Points on a hilly landscape, in no order, each with its height.
From any point a ball rolls to the lowest of the 2 points nearest to it. It stops when none of these is lower. Distance is the straight distance between rows; heights are no part of it.
q_594 (h 456): [167 144  90 160 129  83  88 136 113 170 146 107 136 104 130 107 137  72
  95 139  65]
q_998 (h 190): [160 126 110  79 115 153 127 137  87 120  88 110 136 116 121 128 120 158
  65 130 101]
q_487 (h 400): [121 145  81 119 204  86 112 135 137 160 154 143 105 183 147 108 150  92
 141 151 172]
q_381 (h 205): [159 117 125 158 177 123  77 115  88 118 162 124 165 167 125 154  84  78
 126  88 207]
q_908 (h 492): [104 112 177 168  97 154 117 107 116 125 106 135 111 119 168 159 126 119
 143  98 129]
q_710 (h 843): [174 136 112 145 108 147 141 141 120 113 122 115 174  60  88  97 111 140
  84 124  97]
q_212 (h 393): [105 126 154 104  85 130 138 119  91 130 123 135 136 118 172 131 120 202
 158 151 157]
q_354 (h 365): [109 143 158 130 144 127  89 138  84 138 141 110 128 124 159 104 114 167
 139 179 172]
q_894 (h 277): [120  92 120 133 157 148  56  78  90  95 152 138 132 141 124 122  86  74
  69 134  95]
q_605 (h 821): [137 149 123 137 154 102 126 151 136 148 139 108 137 119 129 114 130 128
 140 153 123]
q_419 (h 348): [146 115 142 187 172 123 169 156 214 116 142 154 149 143  97 111 110 115
 166 132 164]
q_838 (h 145): [ 81 117 159  89  96 177 103 107  56 129  79 101 141 117 142 133 140 174
 102 116 103]
q_793 (h 150): [128 125 118  93 131 118  84 106  76 135 103 162  83 149 160 148 126 119
  98 141 174]
q_48 (h 314): [128 113 106 151 114 152 170 157 199 138 113 153 171 164 107  94 121 165
 214 177 147]
q_802 (h 448): [111 109 145 172 108 135 102 114 119 142 117 121 110 124 142 158 125  74
 124  93  69]
q_832 (h 633): [ 99 122 128 123 139 123 124 130 157 133 120 117  94 132 158 177 140 140
 139 112 131]
q_333 (h 152): [172 149 138 165 157 114 114 133 110 144 141 119 147 174 122  94  81  67
 160 137 207]
q_261 (h 394): [112  97 115  96 148 171  78  70 120  66 122 147 117 137 122 138  97 138
  26 124 124]
q_416 (h 709): [ 93 141 109 135 184  98 115 152 187 137 148  89 122 130 139 137 149 197
 158 112 134]
q_606 (h 300): [137 171 113  69  94 113 172 154 117 114 133  98 139 107 102 110 156 155
 112 123  81]
q_880 (h 397): [134 110 128 105  89 182 169 133  78 121 127 113 165  92 123 132 162 140
  93  70  51]
q_553 (h 391): [117 116 118 143  93 124 153 133 139 173  95 117  93 143 168 176 181  97
 166  79  82]
q_239 (h 412): [142 130 101  81  98 115 219 192 150 152 114 105 148 154  99 130 162 170
 177 138 105]
q_930 (h 111): [142 120 103 111  79 100 177 117 165 112 131 163  84 115 126 157 153 113
 109  99  97]
q_238 (h 415): [182 140  69 137 143 105  82 152 133 145 168 132 127 107  94 120 127  94
  69 137  85]
q_874 (h 56): [133  74 115 146 135 181  48 114 104 134 106 127 138 155 139 179 112 113
  72  89 109]
q_9 (h 446): [108 113 111 166 109 131 175 111 197 132 123 144 128 147 147 120 137 105
 163 130 125]
q_398 (h 781): [ 97 141 151 170 198 131  98 133 176  92 166 118 125 105 133  89 100 132
 140 137 141]
q_384 (h 834): [158 136 133 156 101 138 179 160 149 138 128 115 156  91 102  95 109 136
 128 152 114]
q_828 (h 661): [101 123 109 128 158 105 116 141 160 166 132 144  98 166 171 156 179 159
 180 115 143]
q_803 (h 231): [110 117 133  46  87 136 138 130  98 114  92 134  92 136 134 188 149 176
 104  84 109]
q_674 (h 344): [160 158  89  91 134  81 180 169 145 160 130 111 130 105  97 109 151 155
 126 150  87]
q_350 (h 568): [150 139 112 108 147  98 158 125 141 115 145 174  98 157 123 128 111  85
 147 175 220]
q_989 (h 607): [129 119 145 166 102 114 174  75 195  87 142 174 121 119 105  95 109  67
 146 143 147]
q_645 (h 165): [140 104 140 154 131 168 101 146 109 139 105  98 146 115 138 158 116 122
  89  89 115]
q_190 (h 354): [108 116 157 146  88 128 111 155  81 144 116 123 152 121 157 122 121 245
 144 141 176]
q_383 (h 403): [ 87 146 135 134 163  99  96 135 121 143 128 144 107 145 156 108 141 147
 167 168 191]
q_338 (h 287): [153 153 103  93 166 129  85 115  85 113 123 130 135 132 114  79  92 119
  66 160 152]
q_361 (h 242): [161 129  94  88 124 141  93  99  84 138  99 134 122 138 129 110 112 115
  44 155 116]
q_370 (h 177): [103  92 116 140 143 165  49 120 109 118 139 118 129 132 138 144 107 116
  70 120  68]
q_18 (h 146): [ 87 146 140  84  90 112 153 137  77 171 107  95 108 165 150 108 176 140
 209 145  84]
q_507 (h 331): [184 144 123 126 182 118 105 134 110 110 139 110 136 108  81 102  84 129
  86 163 178]
q_76 (h 243): [109 129 113  83 169 131  66 101  85  96 143 170  77 155 132 157 126 106
  77 129 207]
q_672 (h 258): [174 123 166 165 149 123 145 143 169  90 137 155 135 110  66 146  80  99
 116 115 178]
q_403 (h 732): [104 126 157 115 152  99 113 171 163 128 129  94 127 123 131 143 140 208
 162 123 178]
q_824 (h 430): [117 148 161  86  83 139 154 105  99 119 102 123 119 116 152 107 121 139
 149 154 122]
q_614 (h 235): [149 141 100 118 138  90 190 149 197 130 117 158  91 144 115 147 151 140
 150 147 143]
q_341 (h 228): [110 120 114  69 124 149  86  99  56 148  78 147 108 138 143 153 127 133
  75 139 116]
q_307 (h 62): [ 88 156 149 119 104 130 131 144  99 172 103  64 154 135 161 109 146 162
 199 138  85]
q_188 (h 78): [166 132 132 155 186 106 104 145 120 121 167 156 142 160  89 154  80  86
 132  90 241]
q_875 (h 178): [150 123 134  73  90 130 174 134 136 107 118 136  92 121 124 174 150 151
 105 113 128]
q_77 (h 303): [145 106 171 176 133 128 170 158 187 106 125 145 133 117 102 142  87 141
 147 109 191]
q_130 (h 481): [119 140 109 155 142 122 152  73 160 138 127 164 113 143 159  94 156  79
 172 159 113]
q_726 (h 206): [ 76 139 145  73  88 116 159 130 122 150 109 113 139 157 149 103 163 167
 229 170 119]
q_621 (h 383): [134 155 105 103 132 101 169 184 149 168 119  74 136 129 119 117 152 182
 176 151 114]
q_216 (h 402): [103 128 138 177  90 134 143 106 158 123 134 137 133 103 141 123 141  78
 146 114  63]
q_816 (h 247): [141 146 119 146 162 116  85 118  91 159 158 128 113 156 150 115 112  63
 143 143 173]
q_768 (h 524): [126 123 182 145  83 159 119  64  97 109 124 138 124 131 160 150 102  89
 115 120 142]
q_97 (h 579): [105 119 175 111  87 140 164 103 162  98 121 169 104 114 143 166 116 114
 140 132 162]
q_255 (h 240): [143 117 148 157 146 154  78 156 112 152 116  91 161 126 138 136  94 174
 106 126 147]
q_282 (h 290): [172 122 109 146 169 131  80  99  96 112 161 133 128 157 103 130  91  64
  77  94 172]
q_491 (h 543): [141 145 114 115 144 106 154 113 148 145 132 164 107 150 148  90 134 113
 176 200 181]
q_678 (h 333): [111 141 112 131 170 109  82 137 120 148 129 137  76 159 162 123 147  94
 142 149 143]
q_628 (h 286): [122 112 120 174 128 148  70 110 120 123 168 123 125  86 130 121 125  94
  78 118  41]
q_235 (h 585): [154 120 148 145 106 123 142 154 129 146 119 145 129 158 153 142 115 147
 146 154 205]
q_804 (h 623): [151 135 123 129  93 108 175  93 163 117 143 171 130 101 103  65 102  91
 143 169 111]
q_250 (h 289): [ 86 111 139  86 102 145 110 116  74 147 112 131  97 131 138 181 158 135
 110  79  75]
q_295 (h 201): [ 92 129 178  78  86 144 163 159  80 108 134  73 158 133 114 135 160 179
 161  83  98]
q_101 (h 684): [ 89 123 112 112 151 101 131 149 159 143 125  92 116 157 149 139 183 191
 199 131 117]
q_897 (h 513): [110 165 119 128 142 114 140  89 115 151 135 141  97 154 156  83 126  80
 154 187 132]
q_602 (h 191): [150 119 136 142 161 131 126 116 136  81 160 151 131 134  92 169  91  83
 113  94 205]
q_662 (h 268): [121 130 133  96 160 137 103  85 126  76 139 154 104 125 115 152 103 106
  81 120 195]
q_696 (h 349): [126 113 137 135  89 150 125 149 118 113 156 113 163  72 113 156 150 142
  94  73  42]
q_204 (h 180): [131 121 104 110 107 101 193 141 193 111 129 144 116 126  99 167 180 149
 145 107 104]
q_37 (h 340): [158 121 104 105 165 134  78  80 109  73 159 154 135 159  84 118  91  93
  48 110 151]
q_140 (h 343): [ 96 119 138 128  87 141 146 125  69 162  98 125 106 125 147 177 164 103
 153  84  60]
q_337 (h 436): [111 109 109 181 129 114 146 114 181 151 123 150 105 146 158 160 176  89
 163 103  88]
q_285 (h 215): [101  85 146 115 120 197 105 104  98 118  86 102 159 129 139 141 134 160
  71  80  72]
q_211 (h 304): [123 137 149 149 133 139  66 142  65 150 107 106 141 111 152 124 119 209
 113 136 178]
q_867 (h 347): [128  84 134 124 117 165  79  60 103  89 126 141 148 153 117 145 111 102
  35  97  87]
q_599 (h 853): [165 147 108 147 106  96 123 120 144 115 158 148 151  53  92 101 124 112
  84 137  74]
q_593 (h 608): [122 113 136 135  95 100 148 148 156 143 117 150  95 147 156 178 143 159
 163 117 180]
q_570 (h 255): [117 140 139  68 105 135 145 147 113 103 115  73 142 107 106 148 138 194
 118 104  91]
q_958 (h 356): [130 133 139 163  96 132 105  72 138 101 161 152 123  88 118 108 120  69
 100 119  68]
q_744 (h 134): [163 129 133 109 108 169 157 152  50 153  84  97 175 116 121 128 130 162
  96 114 104]
q_64 (h 434): [112 142  89 155 188 108 129 113 188  90 166 159 113 141 102 102 134  69
 129 112 159]
q_121 (h 803): [130 137 122 174 164 117  96 134 157 117 161 101 131 110 130  94 116  89
 115 129 119]
q_904 (h 285): [ 91  89 140 122  92 177  94 124 103 119 127 120 133 105 134 144 142 124
  81  75  28]
q_199 (h 187): [139 137 137 134  94 180 114 115  54 144  80 102 176  99 138 106 116 138
  98 124  78]
q_241 (h 80): [119 134 138  81 101 190 147 135  64 124  72 101 183 114 133 140 131 200
  85  99 124]
q_388 (h 746): [ 99 139 164 127 125 118 153 161 176 122 132  97 149 117 122 119 129 205
 191 133 135]
q_154 (h 589): [160 124 142 131 118 119 171 116 172  89 144 191 100 139 103 117  91  75
 138 152 190]
q_587 (h 500): [155 129 102 173 115 113 131 147 122 173 138 112 145 105 136 121 166 102
 136 107  48]
q_575 (h 454): [ 98 143  87 142 199 105 127 117 171 119 154 136 121 154 125  87 133  90
 164 161 168]
q_12 (h 141): [ 87 140 179  93  83 145 168 152  59 142 101  80 160 102 141 119 143 175
 184 130  87]
q_500 (h 467): [143 128  91 153 143 103 139 155 177 157 144 100 122 109 120 129 171 134
 129 103  69]
q_963 (h 375): [209 147  83 133 174 110 115 151 141 129 157 126 133 113  73 134 102 104
  84 131 141]
q_366 (h 555): [114 120 177 130 100 134 135  89 125 116 117 146 103 141 151 119 112 105
 145 153 188]
q_780 (h 760): [110 131 162 147 161 130 138 144 182 106 131 116 146 100 113  92 102 162
 164 158 147]
q_442 (h 610): [123 105 133 153 136 105 133 164 168 133 139 174 135 169 142 126 131 146
 179 158 238]
q_823 (h 638): [129 140 147 175 184 112 126 170 155 145 149 145 159 148 129  97 111 123
 173 164 215]
q_218 (h 392): [140 119  89 187 178 104 153 124 216 108 149 157 131 135 106 114 149 105
 158 130 135]
q_375 (h 421): [120 134 123 111 123 100 143 178 152 154 142  81 146 119 113 148 151 165
 157  98  80]
q_402 (h 462): [117 148 136 114  81 125 154 120  99 149 122 111 118 108 148 103 139 115
 154 120  70]
q_704 (h 279): [146 129 114 128 141 115 192 176 215 143 121 144 141 139  95 125 132 177
 174 167 141]
q_727 (h 497): [115 141 131 115 111 140 108  97  95 123 115 113 103 103 127 120 127 117
  96 132  69]
q_25 (h 637): [164 149 126 105  85 129 173  93 115 116 125 144 121  99  98  97 100  97
 104 171 129]

Call two points neighbours if one is among the 2 nearest of the other. Go from one point of each pair to the other, from neighbour to neighbour, staying as low as possible. Name the highest point that can't be avoided.
q_307, q_793: q_587
q_241, q_188: q_662
q_793, q_241: q_361

For each start below, name every point that the ball comes to, in order.
q_989: q_154 > q_350 > q_491 > q_897 > q_130 > q_9 > q_337 > q_553 > q_140 > q_250 > q_803 > q_875 > q_930
q_121: q_398 > q_780 > q_388 > q_403 > q_416 > q_101 > q_828 > q_832 > q_593 > q_235
q_587: q_594 > q_238 > q_963 > q_507 > q_338 > q_361 > q_998 > q_744 > q_241
